A landscape with many valleys, sampled at points; each row gives a point and its height.
A ball rolls from a point to the lowest of its 3 nearest points, and stops where none of them is lower. Distance is the straight distance between rows; heights are no part of it.
k599 height 1.55: [140 173  98 115 158 141 109 110 149 131 133 120]
k776 height 1.25: [108 100  98 127  68 106 118 140 165 124 116 103]
k815 height 0.85: [129 182  79 139  96 173  92 100 156 130 139 158]
k646 height 5.35: [171 189 111  97 150 133 113 105 137 166 177 156]
k143 height 1.66: [101  69 188 144 115 101 144 146 108 106 110 120]
k124 height 1.82: [106 104 106 124 108 108 125 141 155 117 110  96]
k853 height 2.23: [130 150  86  96 143 104 124 133 152 137 127  88]
k826 height 1.32: [101  71 198 140 125  78 162 147  67 105 130 132]
k996 height 7.42: [200 166 123  67 115  98 148 153 119 189 195 155]
k886 height 5.31: [182 188 115  97 110 141 118 118 127 176 184 180]
k845 height 4.88: [107  79 204 167 130 144 145 134  48 106 133 164]
k551 height 2.17: [ 98  78 159 152  90 123 122 126 145 102 118 124]
k887 height 3.06: [111  88 157 159 130 149 123 135 130 105  97 128]
k362 height 2.65: [ 96  80 196 173 102 145 129 120 107 100 119 170]
k700 height 6.64: [204 173 112  72  92 108 158 155 108 184 190 153]
k967 height 3.51: [111 135  84 134  76 142 108 128 165 121 118 122]
k343 height 3.01: [102 102 124 160  89 158 103 121 161 108 114 142]
k156 height 1.13: [118 104 143 159 179 168 126 131 123 108  87 120]
k423 height 5.17: [195 184 116  87  99 127 138 132 119 188 190 174]
k579 height 4.00: [118 149  77 109  88 118 125 137 162 136 116  96]
k133 height 4.62: [177 191 104  78 109 111 135 132 126 169 183 148]
k232 height 1.43: [127 149 109 134 163 158 106 106 149 118 106 121]
k987 height 5.11: [176 175  97  76 145  96 138 132 130 169 178 133]
k243 height 1.31: [123 130 131 141 182 156 119 128 143 112  92 111]
k795 height 2.27: [108 123 112 143 114 154 100 124 162 111 108 124]
k975 height 3.72: [123 125 113 126 181 124 137 131 147 121  99  93]
k911 height 1.52: [137 167 110 123 192 138 112 102 146 131 123 128]
k939 height 1.53: [117 126 127 150 146 167 108 117 149 118 103 133]
k318 height 6.01: [114  78 141 137 165 100 154 155 128 115  91  84]
k717 height 5.24: [170 185  86  73 116  91 138 127 135 166 176 121]
k638 height 6.50: [124  69 166 145 178 127 156 164  89 123  90 101]
k320 height 1.54: [143 171 101 101 179 118 121 109 144 143 136 115]
k91 height 7.08: [135  66 174 174 189 166 146 157  61 131  92 130]
k11 height 1.56: [121 152  97 132 134 145 110 110 156 123 117 119]
k54 height 2.15: [ 93  72 180 148  88  89 144 132 120 106 132 129]
k9 height 4.64: [116  98 124 133 156 113 135 141 143 114 100  83]
k49 height 1.47: [150 186  99 120 131 163  97  90 150 143 154 151]
k309 height 2.07: [108  77 169 165 153 153 136 134 105 112  95 133]
k496 height 4.59: [121  80 146 140 173 125 147 149 125 117  88  88]
k258 height 3.03: [153 189  73  89  69 121 136 135 121 151 151 125]
k803 height 2.57: [145 196  72 113  80 151 113 104 140 148 154 150]
k516 height 3.19: [158 192  78  93  98 128 118 121 130 161 163 147]
k656 height 2.06: [111 131  98 132 128 134 113 121 163 124 113 112]
k465 height 3.13: [127 127 103 113 179 105 138 136 149 125 106  74]
k56 height 2.96: [136 170  73 109 104 127 115 120 153 134 139 114]
k474 height 5.34: [188 177 120  97 145 143 109 111 138 178 190 189]
k210 height 5.85: [102 108 199 161 111 130 143 113  27  98 148 178]
k926 height 4.13: [111  84 144 143 127 130 131 131 141 109  95 108]
k904 height 5.90: [106  62 182 138 144  87 165 160  92 111 108 105]
k583 height 3.67: [ 97  88 205 152 123 101 156 129  47 106 138 159]
k531 height 4.02: [110  61 192 147 137 103 160 150  72 110 113 128]
k349 height 1.27: [ 96  77 179 156  99 120 133 131 121 103 123 141]
k65 height 2.19: [135 180  75 111 113 138 108 112 148 138 144 136]
k675 height 2.71: [ 92  88 145 166  72 141 111 121 154 107 120 139]
k692 height 1.50: [139 185 112 123 176 155 102  92 146 131 141 145]
k506 height 5.26: [106  82 137 131 136  97 144 154 140 114  98  84]
k374 height 1.83: [ 89  93 197 135 103  64 164 126  60  98 145 132]
k58 height 2.08: [119  99 135 147 178 139 132 138 129 113  88 104]
k924 height 0.55: [153 198  74 102  60 142 119 118 126 145 154 143]
k501 height 4.18: [107  70 185 159 137 130 146 142 105 113 108 134]
k504 height 1.71: [116 138 105 149 124 167  94 101 167 115 109 134]
k270 height 1.84: [130 155  94 114 137 123 116 121 158 126 126 106]

Where does a ball stop that starts at each point below?
k717 -> k924
k501 -> k349
k911 -> k815
k318 -> k156
k886 -> k133
k474 -> k133

Call two points neighbours if one is among the 3 nearest of the other. Go from one point of each pair to the other, from neighbour to neighbour, staying as low as possible. Name the highest point that can't be avoided.
k133 / k826 -> k717
k815 / k349 -> k343
k776 / k924 -> k803
k815 / k776 -> k656
